Each row is a point on a tangle of strands that fork and nearly touch. The rows are in no order.
In the rows, zero is written as 128.
Two points are linked if the straight distance between their rows is under 109. Some points are linked to none.
q366: [122 114  82 121  74 121 123 133 117 156 136 143 115 137 105 142 106 107
 157 117 178]
q145: [ 89  64 159 123 191 144 159 122  89 156 134 115 159 130 127 131 163 127
 115  94 132]
q879: [ 84 137 185  79 144 119  82 118  97 129 136  67 100 132 132 113 124  99
 158 130  92]
q361: [123 178 101  88  95 126 127  94 171 135 120 162  94  91 116 137 114 122
 126 150 139]
q694: [148 149 133  63 160 115 128  82  92  94 139  68 159 147 133 159 125 147
 111 122  72]
q295: [125  57 147  92 107 168 164  69 105 143 100 129 163 141 120 157 150 141
 116 155 129]
q207: [184 103  85 168 136 131 115 152 179 173 175 188 127 139 104 132  99 143
 171 148 143]
q403: [148  52 152  99 159 132 153 134 117 163 161  79 128  97 151 170 117 166
  92 120 135]
q513: [ 90 197  93  88 132 141 159 133 105  99 112 190 109 131 115 110 168  99
 105 178 121]
q922: [148  91 152 177  99 146 142 163 100 135 154 133 146 105 111  96 134 152
  75  98 115]
q109: [ 99 123 104 172 135 102 163 134 101 121 133 125  77 141  96 103 125 134
 165  99 129]
q777: [189 177  96 192 149 131 164 126 150 100 119 103 125 125 108 138 118 156
 142 107 132]
q784: [134  54 171 139 123 146 106 148 107  94 106 103 119 124  96 115 157 182
 107 112  96]
q161: [143  79  85 108 115 138 159 192 140 125 169 109 118  82 152 130 135 138
 134 103 177]
q308: [123 117 110 101 165 215 193 163  98 106 119 128 147 123 110 125 191 138
 103 177 147]
q796: [140 163  67  93  74 149 140 140  95 186 154 130 119 133 110 150 143 119
  82 171 148]
q324: [184 125 141 151 160 105 116 116 178 124 116 106 159 146 147 152 155 136
 121  69 141]
q768: [159 114 161 111 142 136  54 139 140  86 102 130 121 177 141 120 160 110
 162  57 146]
q485: [132 121  75 171 154 125 131 152 172 113 149 111 144 117  79 124 117 108
 148 111 171]
q211: [159  86 132 160 108 126 108 184 177 108 145 139 165 115 153 128  97 121
 115 101 165]
q906: [157 100 178 160 158 101 139 139 160 179 128 178 156 132 164 169 139 138
 131  79 157]
q707: [158 122 128 179 118 152 129 132 137 149 129  95  66 100 114 131  93 146
  86 121 143]
q543: [ 25 134 122 112 139 104 119 106  88 144 125 110 148 143 170  88  80  97
 100 176 117]
q714: [ 86 118 107  78 123 161 125 123  70 165 124 104 106 129 131 180 130 168
 116 208  83]
q983: [103 135  95 117 163 181 160 150 118  92 145 165 144 112  86 116 168  96
 101 151 151]
q76: [118  96  75 126 134 122 134 175 148 125 168  91  95 100 104 126 119 118
 145 110 173]
q273: [122 125 152 109 102 149 117  93 118  88 136  48 129 124 137 121  80  95
 103 156 145]
q500: [156 101 125 156 176 167 153 142 130  80 117 137  95 107 113 116 149 157
  91  97 126]
q508: [102 220  75 121  92 111 140 143 110 121 127 103 120  95 166 106 147 141
 107 209 104]
q533: [ 74 169  89  84 104 145  81 142  98  70 129 164 169 136 184  80 104 155
  99 183 111]
q648: [121 171 101 145 137 100 125 131 145 101 148  89 154 110  74 120 102  64
 157 119 150]
q18: [154  89 181 151 121  88 107 167 177 170 186 126 160 144 160 106 122  67
 123  75 139]
q689: [100 152 103 110 119 125 131 103 130  96 139  93 117 136 148 110  74 105
 108 140 160]
q832: [173  95 169 166 140  75  77 147 207 150 169 133 142 150 128  94 128  75
 174  97 116]
q439: [122 115 129 152 184 137 173 118 159 115 126 160 140 126  98 107 125  79
 112 100 168]
q124: [169 107 153 189 153  76 155 133 222 136 179 156 173 121 143 114 129 132
 134 113  94]
q956: [ 43  94 123 102 110 125 146  95  72 149 139  84 159 165 139 110  94 109
 126 191  97]
q176: [ 78 179  73  72 110 123 133 127  96 133 129 181 101 146 167 103 169 130
  94 211  97]
q236: [101 190  92 102 143 168 136 124  94  91 103 190 130 160 126 144 116 113
 130 158 133]
q394: [146 131 166  71 124 112 129  81  97 130 152  60 135 140 133 122 114 135
 122 131  56]
q280: [158 185 112 153 146  95 120  78 159  67 119 120 122 185 130 107  99 106
 160 117 114]
q15: [149  87 185  90 119 119  92 131 130 173 145  83 162 115 134 155 122  98
 114 101 160]
q503: [128 145  56 143  86 118 146 127 103 171 144 116 112 103  81 130 150 110
  83 149 142]
q302: [195 159  96 198 120 161 167 137 171  84 132 139 153 109  87 100 132 151
 143 130 120]
q685: [ 87 146  97  94 113 123  88 109  85  53 114 162 151 156 143 109 109 146
  80 159 103]
q716: [ 99  56 172  90  86 143 122 104 124 139 106  94 120 102 122 139 136 153
 176 161 128]
q626: [174 160  73 150 104 138 107 134 190 130 103 165 116  95  98 147 158 142
 144 176 154]
q190: [125  96 159 192 138 119 145 150 157 123 122 107 109 156 136 103 149 122
 165  75 152]
q313: [129  97 103 115 116 128 142 216 161 168 164 168 123  72 140 127 128 125
 140 138 157]
q805: [165 163  90 127 109  88  83 145 119 106 144 112 153 154 107 134 113 119
 170  88 139]
q565: [155 185 115  87 103 160 132 138 128 101 127 145 111  97 123 122 120 132
 154 155 137]
q775: [131 170  92 134  87  99  99  93 164 128  94 164 146 120 132 157 110 120
 147 146 147]
q923: [ 92 116 127  64 110 122 101  91 116 140 103 130  96 109 160 170 117 140
 143 157 136]
q539: [123 113 177 147  94 165 131 124 115 125 130  69 130 113 109 114  94 111
 102 136 153]
q809: [129  86 164  89 107 147 164 160 107 148 177 140 158 116 125 102 109 114
 132 107 140]
q234: [157 193 141 145 161 114 108 154 163 151 140 144 162 110  74 163  98  80
 176 125 131]
q613: [154 128 150 193 173  79 109 210 155 115 182 152 185 151 158 128 157 149
 104  83 105]
q658: [110  62 169 152 123 189 167 133 126 138 128  90 132 110 133 113 101 126
  93 144 173]
q548: [ 72 133  87  67 103 107 106  71 107 138 104 135 153 121 190 162 119 145
 127 175 144]
q460: [148 137 141 194 141  98 152 198 142 111 154 116 190 111 144 122 137 138
 129  72 144]
q368: [156 107 211 126 119 148 112 114 125 134  92 116 116 165 169 136 148 133
 151  94 137]
q49: [ 84 134 114  96 160 160 122 124 104  99 117 175 121 145  80 123 121  86
 108 125 132]
q788: [154 102 131 129 143 130 154 155 171 154 145 191  96  85 146 135 137 152
 101 139 102]
q708: [139 188 121 118 121 118 121 111  97  73 132  72 122 122 105 122  98 130
  82 126  97]
q91: [106 197  77 137 107 110 115 123  84  99 123 109 125 118 105 121 114 152
  80 139  91]
q931: [121 106 171  79 107 159 146 180  81 131 177 109 154  90 132 118 121 124
 181 122 133]
q845: [ 67 150 112 103 141 135 106 123  93 115 116 110 183 115 179  86 111 152
  77 215  59]
q259: [106 131  79  48  99 165 140 120  94 127 128 159  87 141 155 120 155 129
 129 199 116]
q364: [181 129 147 109 154 108 138 158 162 130 152 139 131  97 146 144 111 130
 202 105 152]
q486: [156 159 161 118 175  81  89 128 161 153 136  72 148 103 125 151 160  92
 159  70 116]
q846: [ 50  96 113 108 102 147 140 110  84 152 115 159 103 151 116 109 137 100
 131 156 142]
q217: [160 150 179 134 121 114 136 131 174 134 121  97 128 111 150 121 108 121
 179 102 157]
q189: [196 113 105 189 156  95  85 152 186 126 156 112 134 137  95 137 118 158
 150  98 115]
q104: [128 100 189  75 131 125 126 158 107 130 150  72 137  83 118 124 141 130
 165 106 117]
q311: [ 84  89 149 145 156 118 148 142  83 104 111 124  88 130  81  84 159 144
 147  99 114]
q696: [144 115 106  81 149 108 104 164 163 109 163 177 137  99  97 139 143 115
 154  86 140]
q147: [ 66  83 131 114 115 135  96 101  61 155 103 135 106 177 117 126 120 127
 151 125 136]
q861: [ 61 107 127 127 110 130  68 100 107 138  95 110 108 167 141 147  96 111
 129 126 170]
q619: [110 147 125  97 109 168 130 116  78 127 108 107 128 113 104 157 170 153
  88 220  79]
q24: [166 114  94 179 137  90 127 218 176 140 174 168 153 115 161 145 119 161
 182 121 132]
q199: [128 107 175 212 129  97 119 190 179 118 142 149 130 132 140  88 136 137
 185 108 133]
q967: [110 134  99  86  94 131 129 101  84  74 109 158 131 144 114 102 145 151
 112 141  91]
q968: [133  94 109 113 129 146 142 104 119 109 150  95 159 114 119 141 124 132
 100 106 160]
q718: [167 158 172 104 159 116 136 126  95 129 147 148 140 156 117 135 115 103
 161  69 110]
q28: [130  92 179 111 163 163 126 131 104 126  98 107 119 163 156 160 141 150
 152 100 163]
q660: [129 148  95  79 134 104  89 128 122  97 136 134 147 119  88 138 126 121
 150  80 138]
q3: [132 146 140  82 182 135 141 111 116  73 140  99 144 110 119 142 146 130
 120  98  98]
q766: [166 122 166 195 142 135 100 196 129 137 135 138 116 144 131 142 114 154
 132  77 150]
q579: [ 91 135 127 118 130 185 128 131 104 102 102 125  58 152 139 142 100 143
 138 166 137]
q786: [165  93 123 139 144 101 133 183 156 122 156 146 114 129 182 140 123 166
 170  78 144]
q482: [162 160  91 156 142 173 168 149 144 163 118 175  92 111  93 132 169 131
  72 155 128]
q466: [ 34 165 101 126 125 120 122 109  91 128 109 112 129 106 137 111 129 120
 126 170 131]
q346: [157 177 112 162 144 148 131 159 169 126 166 160 185 129  82 151 102 101
 179 156 153]
q175: [ 62 205  85 157 117 120 159 125 128 134  98 123  97 125 124 115 145 100
 145 185 142]
q656: [121 149 123 117  99 126  63  81 130  62  82 156 125 143 134 128 108 134
  66 144 117]
q587: [ 75 146 104  96 144 139 143 125 137  99  94 157 143 106 129 152 138 113
 154 144 182]
q680: [129 176 120 140 156  60  68 115 158 144 114 106 141 124 107 161 145 101
 176 101 136]
q800: [ 88 107 151 124 168 145 137  72  90 130 121  84 176 176 110 161 127 115
  69 143 102]
q692: [119 104 180  81 153 107 106 127 114 114 146  49 138 136 126 118 149  93
 171  97 123]
q215: [170 124 123 136 104 165 183 193 161 126 161 204 132 113 159 104 127 143
 114 147 155]
q566: [ 84 177  72  94 139 133  95 145 105 121 115 181 125 128 188  71 128 139
  88 179 108]
q651: [113 174 119  93 141  77  81 127 114 124 125 128 172 102 102 169 156 110
 182  85 136]
q85: [150  87 221 134 114 144 123 172 116 167 134 122 134 167 192 117 152 119
 138  76 146]
q764: [130 222  64 126  86 125 145 137 146  95 105 128 139 112 148 115 149 111
  96 212 132]
q737: [ 42 102 150  97 163 130 123  75  97 158 119  87 184 178 132 151 117 102
 116 167  90]
q678: [108 122 130 167  78 106 148  64 106 161 106 118 106 136  97 110 121 128
 111 102 119]
q780: [162 156  94 171 120 134 169  98 180  71 120 149 144 107  99  99 143 130
 189 129 126]
q201: [179 153 202 134 135 152  93 114 149 175 112 131 121 180 150 140 142 105
 147  83 123]
q544: [145 177 107 147 156 155 149 180 119 139 117 130  96  99 116 149 128 137
 199 139 157]
q452: [126  56 204 111 159 151 134  81 149 105 110  54 129 155 150 119 130 108
 110 133 110]
q947: [148 102 170 100 117 163 123 128  85 118 124  97  73 174 130 119  88 138
 126 121 109]
q185: [164 118 132 153 157  86 152 119 192 140 150 173 174 104 104 124 147 118
 149  97 107]
q263: [ 84  73 165 136 102 119  97  70 115 135 103  74  99 196 140 105 153  98
 131 106 141]
q962: [ 90 111  81  59 122 176 122 151  98 153 123 121  95 143 135 140 139 134
 111 241  93]
q172: [191 155 201 142 148 128 103 146 136 164 146 147 167 156 143 136 139  96
 167  71 107]
q197: [158 168  84 177 140 156 136 185 153 130 149 158 140 115 104 142 122 136
 205 154 167]
q702: [104 185 152 100 136  83  83  59 133 117  85 114 153 175 198 127 116  86
 108 121 112]
q820: [134 103 180 195 118  86 109 205 135 106 159 152 163 179 179 127 145 143
 116  82 123]
q950: [124  98 136 110  96 152 143  42  95 148 103 107 150 150 136 151 126 163
  91 170  79]
q992: [157 112 122 140 169 142 169 134 158 121 109 161  76  91 142 127 154 164
 107 124 131]
q105: [144  74 170 193 125 111 149 167 150 122 158 142 140 170 168  89 148 118
 117  58 145]
q853: [ 99 117 176  97 126 109  93 105  65 118 119  55 105 161 125 119 120 132
 108 155  57]
q53: [149 107 181 164 165  75 154 149 195 116 154 148 162 105 188 133 126 133
  96  99 110]
q564: [151  85 136  91 127  86 136 115 108 141 150 128 134 105 110 121 155 140
 118  85 105]
q597: [112 140 150 114 145 133  85 103  94 157  94 165 141 163  94 166 148 127
  97  99 133]
q449: [195 136  82 132 145 102 158 107 166 143 152 134 141  99  93 148 129 138
 160 119 111]
q690: [102 152 124 102 157 116 121  98 122 157 120  96  85 122 156 173 103 135
 151 126 128]
q474: [ 97 203  91 142  78 130 130  90 104 160 101 146 153 123 172 134 110 141
 103 181 127]
q870: [146 165 210 147 144 122 134 102 174 136  96 118 128 114 127 121 129  82
 166 109 121]
q789: [ 97 100 116  86  90 127 114  67 105 103 103 109 176 189 179 130  99 135
 107 153 126]
q970: [170  77 137 113 125 162 113 134 106 119 126 114 116 109 105 144 131 185
  53 120 111]
q327: [142 132 165 192 144  89 146 172 181 130 165 127 166 121 122 110 137 132
 216 122 110]
q559: [115 106 180 159 169 116 138 190 111 103 141 145 121 113 107  92 145 153
 145  85 105]
q859: [171 125 119 180 143 116 196 167 152 110 170 179 116 123 138  92 131 162
 175 115 125]
q309: [ 97 137 147 120 133 132 108  59  93 138  93 116 156 167 108 156 124 108
  67 110 128]
q191: [145 148  67 110 101  84 161 115 146 141 174 145 127 110  89 138 145 119
 178 103 112]
q238: [ 80 177  81 111 121 135 123 149  82 112 117  90 144 106 173  97 146 147
  96 230  85]
q379: [120 122 117 106 122 173 118 108  77 113 118 118  66 181 139 141  97 154
  95 175  95]
q40: [144  64 185 115 136 141 116 180 121 104 129 109 124  94 152 140 154 200
 129 128  92]
q134: [101  44 157  88 125 172 110 136 124 127 108  96  92 144 114 146 128 152
 161 178  94]
q319: [148 122 179 139 151 104 160 157 185 129 145 164 141  59 168 136 134 168
 105 116 106]
q181: [150 144 128 210 178 109 158 198 156 135 163 128 157  98 115 135 119 166
 119  98 123]
q214: [121 146 149 114 152  90  93 114 124 136 138  44 127 152 150 110 170  73
 161  71 123]
q233: [ 95  78 156 133 184 148 197 133 137 143 137 127 164 101 162 142 138 146
 101 124 153]
q131: [123 126 113 152 131  65 125  88 151 101  86 109 124 116 102 138 171 136
 153  80 140]
q328: [127  92 175 151 195 140 149 136 155 108 129 129 141 132 145 109 140  96
  90  72 141]
q117: [138 100 120 172 107  80 125 203 167 170 171 170 134  71 109 125 118 135
 115 117 126]
q610: [186 151 124 120 160 128 160 110 122 107 150 163 115 161 111 114 114 113
 152  91 103]
q417: [137 110 120 153 139  86 154 133 149 152 175 143 135 154 122 102 101  94
 167  90 144]
q955: [134 198  51 128  77 152 103 137 163 100 101 148 109 114 118 143 157 111
 111 194 152]
q629: [133  83 151 111 146 120  89  94 108 140  97 157 133 135  79 135 156 123
  70  80 107]
q353: [136 130  96 127 122 114 103 112  88 150 146 148  55 123  81 132 111 138
  96 120 102]
q509: [ 61 124  68  95 105 116 108 120  98 167  96 135 135 127 218 120 109 164
 104 183 116]
q512: [ 82 158  74 139 126 114 101 114  58 161 104 133 110 132 195 136  97 190
  93 172  99]
q101: [124 112  92 118  85 146 126  92 105 164 137  85 103 102 134 151 112 158
  90 152 141]
q889: [ 76  89  77  85 139 162  91 123  97 103 113 133 122 153 134 156 105 136
 114 180 132]
q804: [111 113 135  93  73 180 122 106 115 148  74 158 110 106 121 171 150 133
 105 173 165]
q893: [145 122 195 161 137 109 103 198 148 121 139 162 128 118 123  85 159 120
 183  79 109]
q184: [ 94 168  82 117 118  79  89 114 102 142 134 142  56 125 118 113  99 122
 104 135  86]
q849: [150 142  85 141 113 121 183  84 171  81 124 132 111 100 117 107 143 124
 122 129 136]
q442: [ 95  97 127  75 126 155 134  84  91  99 110 117 157 197 176 143 108 143
 160 168 123]
q411: [100  82 155 103  96 147 141 156 117 144 105 128 116  90 129 123 144 137
 157 126 168]
q492: [ 83 152 164 139 113 101 161  63  88 127  98 106 146 138 129 114 136 131
 128 118 105]
q266: [141 147 143 164  98 158 159 171 141 181 133 162  98 101 122 121 109 133
 147 136 144]
q377: [ 82  98  86 116 169 153 102 129  94 128 125 139 196 139 192  66 102 150
  68 194  77]
q149: [114 104 132 178 178 103 155 143 147 174 132 156 150 104 115 143 157 139
 123  85 161]
q139: [156  97 119  66  80 193 146 111  88  79 143 114 166 149  94 130 118 144
 120 176  97]
q71: [137 200  90 138 121 156 154 143 140 171 104 175  87 138 103 141 177 106
 121 198 142]
q279: [ 94 109  93 119 111  88 123  88 119  73 119  99 124 146 116 102 143 125
 137  95 135]
q20: [ 65 140 128  77  91 157 119  96  91 140 103 139 167 133 155 143 111 136
 110 203 117]
q857: [138  99 166 141 135  97 106 106 162 174 126 110 108 172 133 117 142  65
 128  72 142]
q868: [129 147 120 159 125 181 140 142 114 148  99 130  78  94  94 157 140 153
  77 148 133]
q428: [101 137 122 122 107  96  39 125  91 114  96 115 122 176 128 131 120 103
 116  90 138]
q772: [118  63 123  65 109 152 139  98  96 141 111  95 189 148 118 171 140 144
 141 188 118]
q300: [104 150 107 136 142 139 143 127  89 100 118 121  57 159 146 100  95 138
 157 127 117]
q261: [126 128 128  78 142 152 132 103  80 102 111 120 127 172 154 154 110 145
 155 111 152]
q572: [107  93 133 131 103  93 139  67 143 109 118  75 100 165 143  99 138 108
 131  92 143]
q958: [ 95 162  78 168  96 100 128  97  80 114 112 127  91 153 150  89 118 154
  74 143  71]
q592: [142 153 144 163 148  92 117  78 153  79  94  89 129 162 133 107 182  99
 142  74 125]
q16: [128  89 123  86 156 186 177 123 116 148 146  96  85 115 145 141 103 135
 118 177 134]
q88: [156  98 144 131 143  87 143 156 143 170 181 152 170 158 120 115 108  71
 120  81 162]
q711: [117 150  77 110  61 147 129 116  84 168 115 133 111 130 158 149 123 145
  81 178 130]
q9: [127 162  70 119 138 200 188 126  92 111 112 132 107 161 130 128 178 137
 107 182 150]
q918: [128 146 131 139 149 122 120  94 104  94 118  66  75 128 126 127 113 155
  83 126 108]
q961: [174 116 111 186 141 103 115 195 189 169 200 170 177 128 114 143 110 172
 179 158 110]
q646: [ 89 172 145  87 140 137 131 121 120 149 103 149 145 117 131 169 118  92
 159 144 173]
q487: [153 119 138 122 105 141 182 169 133  92 140 131 117  66 130  98 166 158
 146 122 104]
q742: [185 138 156 136 147 108 105 157 163 140 125 129 127  55 132 160 127 163
 119 109 119]
q402: [134 169 142 108 125  71  82  54 157 117  81 143 146 156 154 140 134 113
 128 105 113]
q806: [129 146  58 148  88  85 130 122 142 154 145 124 115 105 108 127 111 121
 192 139 133]
q842: [123  65 185 112 156 189 114 157 100 154 105 103 110 118 120 162 123 145
 146 178 107]
q903: [ 84 121 138 106  88 128 123  52  93 132  90 123 178 149 172 126  99 149
  74 179  91]
q887: [122 119 104 124 174 172 133 113 125  79 115  95  89 112 113 142 133 145
  70 142 113]
q855: [113 177  74 125 130 135 152 138 134 117 151 102 109 129 102 110  80  72
 131 136 149]
q781: [191 141  89 181 145 105 135 178 143 117 148 102  93 123 107 122 123 168
 163  95 118]
q811: [139  66 127 123 118 151 166 156  98  76 148 118 121 127 113  96 157 171
 128 125  98]
q113: [107  39 180 119 142 148 126  79 133 128 124 104 125 177 128 104 157 106
 111 113 134]
q710: [177 120 160 166 138 116  70 202 168 137 151 150 162 139 139 146 127 118
 136  86 152]
q243: [147 130 155 114  92 165 140 134 106 125 147 137  73 134 100  93  85 114
 143 126 119]
q987: [154 147 150 177  92 115 185  95 132 159 136 121 127 134  89 104 104 116
 130 106 134]
q516: [ 88 171 129 139 128  99 127  68 103 103  99 160 128 165 158 100 113 125
 134 127  91]
q647: [120 172 131 142 129  93  94  50 143  96  64 173 112 150 151 130 115 141
 111 133  98]
q301: [162 119 158 159 142  86  76 115 187 163 124 140  96 133 110 115 110  90
 144  84 118]
q865: [ 74 150  59 113 115 113 121 123  88 143 154 158  91 167 185  84  73 124
 116 153 114]
q370: [ 70 114 105 107  84 140 162  88  72 153 158 113 142 138 107 117 120  97
 125 170 132]
q517: [111  76 138 103 113 199 153 108 128 142 102 171 142 116 113 146 134 129
  92 156 168]
q216: [113 201  62 172 137 130 134 130 147 157 114 152  98 125 105 130 127 118
 139 190 115]
q222: [155 136 148 177 146 125 105 161 123 157 121  87  90 125 108 149 101 141
 104  81 143]
q936: [182 158 134 165 132 135 198 110 136 127 144 143 183 122 110 114 109 117
 112 102 130]
q446: [151 116 147 109 117 123  48 116 106 124 115 108 144 177 130 139 170  97
 136  75 142]
q461: [187 138 143 151 163 140 198 158 145  98 165 173  96 146 141  96  89 132
 147 100 107]
q437: [184 132 141 126 115 127  90 153 116 104 138 103 126  76  98 149 139 166
  95 114 119]
q749: [139 152 139  73 131 165 128 124  97 145 137 120 123  75  96 166 130 146
  93 166  98]
q738: [156  69 110  90 100 150 146  93 110 162 156  86 110 109 134 176 120 180
 109 146 117]
q585: [122 188 111 127  70 106  96 101 117 144  79 160 175 133 142 137 103 128
 107 144 151]
q177: [113 151 184  78 146 125 111  65 111 121 104 111 137 180 175 124 139  62
 133 107 111]
q813: [102 150  96 101  96 168 133 142 124 134 108 147  67 129 114 100 176  91
  72 209 148]
q74: [174 121 124 162 120 129 150 161 222 100 136 170 144  53 105 117 145 142
 147 147 111]
q260: [ 75 106 125  97 128 156 154 132 114 123 107 138 135 101 125 144 163 142
 189 144 168]
q208: [112 151 169 159 115 112 108 115 139 115  88 133 111 148 109 121 112  95
 144 115 147]
q550: [144 111 122 137  91 120  83 155 128 154 131 134 112 162 122 128 108 118
 160  77 191]
q288: [158 120 149 123 151 127 125 102 163 167  97 168 116 120 147 178 109 133
 148 106 167]
q99: [109  77 165 126 143 163 167 113 142 161 133 135 148  80 125 149 127 131
  68 143 153]
q558: [179 147 152 116 108 112 120  80 143 138 132 106 121 119 121 137  91 115
 101 108 116]
q254: [142  94 131 174 120 137 163 200 154 101 159 161 131 129 153 109 117 143
 102 123 161]
q171: [147 110 120 202 104  95  99 167 183 186 139 170 139  78  86 138 123 155
 170 135 132]
q687: [ 88 102 162 102 153 135 134  91 138 106 106  98 114  75  98 141 147 115
 105 135 129]
q2: [124 183 131 125 169 141 134 131 155 168 118 145 133  89  93 164 101  89
 154 143 154]
q200: [ 87 153  81 147 115  47  92 100 108 149 112 128 106 137  97 113 118 113
 124 100  89]
q657: [191 129 119 140 107 127 109 134 166 172 131 201 110 118 120 156  94 144
 158 113 158]
q557: [146 202  77 153 152 117  81 104 152 126 102 190 136 131 102 158 116 158
 152 152  85]
q552: [109  87 131 146 181 112 140 151 105 175 147 130 113 128 107 139 145 116
 121  77 147]
q754: [127 172 169 145 154 127  91  89 143  68  91  81 122 176 137 121 150  84
  94 104 127]
q59: [127  70 175 129 135 118 130 177 135 148 154 103 132  93 146 144 129 174
 104 106 112]
q274: [119 125 167 133  91 129 128 140 146 120 122 147 102 115  91  82 122 103
 138 119 128]
q844: [163  99 179 129 116 131  86 169 108 156 149  93 125 142 155 129 137 121
 174  59 174]
q357: [148 169 139 152 150 125 164  86 149  96 112 130 159 132 101 131 119  77
 108  97 144]
q425: [ 87 184  83 126 117  85  86 122  98 157 130 145 109 138 174 122  71 151
 109 138  98]
q68: [125 143  54 137  73 113 157  88 164 131 127 108 114 100 109 140 143 115
  93 137 167]
q873: [135 103 109  95  97 168 164 119  92  90 113 131 132 124 101 113 162 155
 124 146 117]
q392: [159 123 142 157  79 116 158 174 186 119 151 139 154  51 120  92 144 158
 146 110 133]
q839: [153 143 143 183 136 101  98 128 173 125 110 128 137 128  68 105 160 117
 195  92 108]
q331: [151  73 193 113 158 157 142 129 159  89 147  86 144 136 141  96 125  96
  83 106 139]
q864: [165 133 118  99  98 186 173 167 133 112 136 174 104 114 133 125 142 141
 129 162 168]
q545: [129 162 107 140 165 122 141 131 106 162 129 108 100 133 135 168 112 131
 169 103 164]
q808: [179 160  92 160 121 144 145 177 209 131 124 187 144  85 111 119 187 150
 129 167 131]
q182: [180 101 108 147 115 108 111 153 148 126 158 113 157 163 133 120 118  96
 193  71 158]

A fork is a point with three links. Follow the links from the first point to the second and name the forks in between, in order.
q702; q261 => q647 q685 q873 q811 q784 q319 q550 q368
q101; q708 => q784 q319
q295; q379 => q517 q99
q950; q379 => q295 q517 q99

Follow the links from the first point to the second, and from the first to the third. Name the last point that the two ways share.
q2; q145; q85 => q903
q171; q200; q217 => q99
q68; q660; q626 => q784
q403; q572; q879 => q784
q207; q855; q366 => q99
q201; q796; q694 => q550
q308; q492; q53 => q685
q273; q353; q2 => q548
q513; q68; q592 => q685

A fork is a point with three links, a tip a point with one. Leave the first point through the second and follow the links. Name the first fork or tip that comes.
q842; q134 => q548
q786; q24 => q99
q113; q452 => q647
q487; q392 => q377
q482; q868 => q711
q958; q91 => q319
q508; q764 => q811
q319; q53 => q550
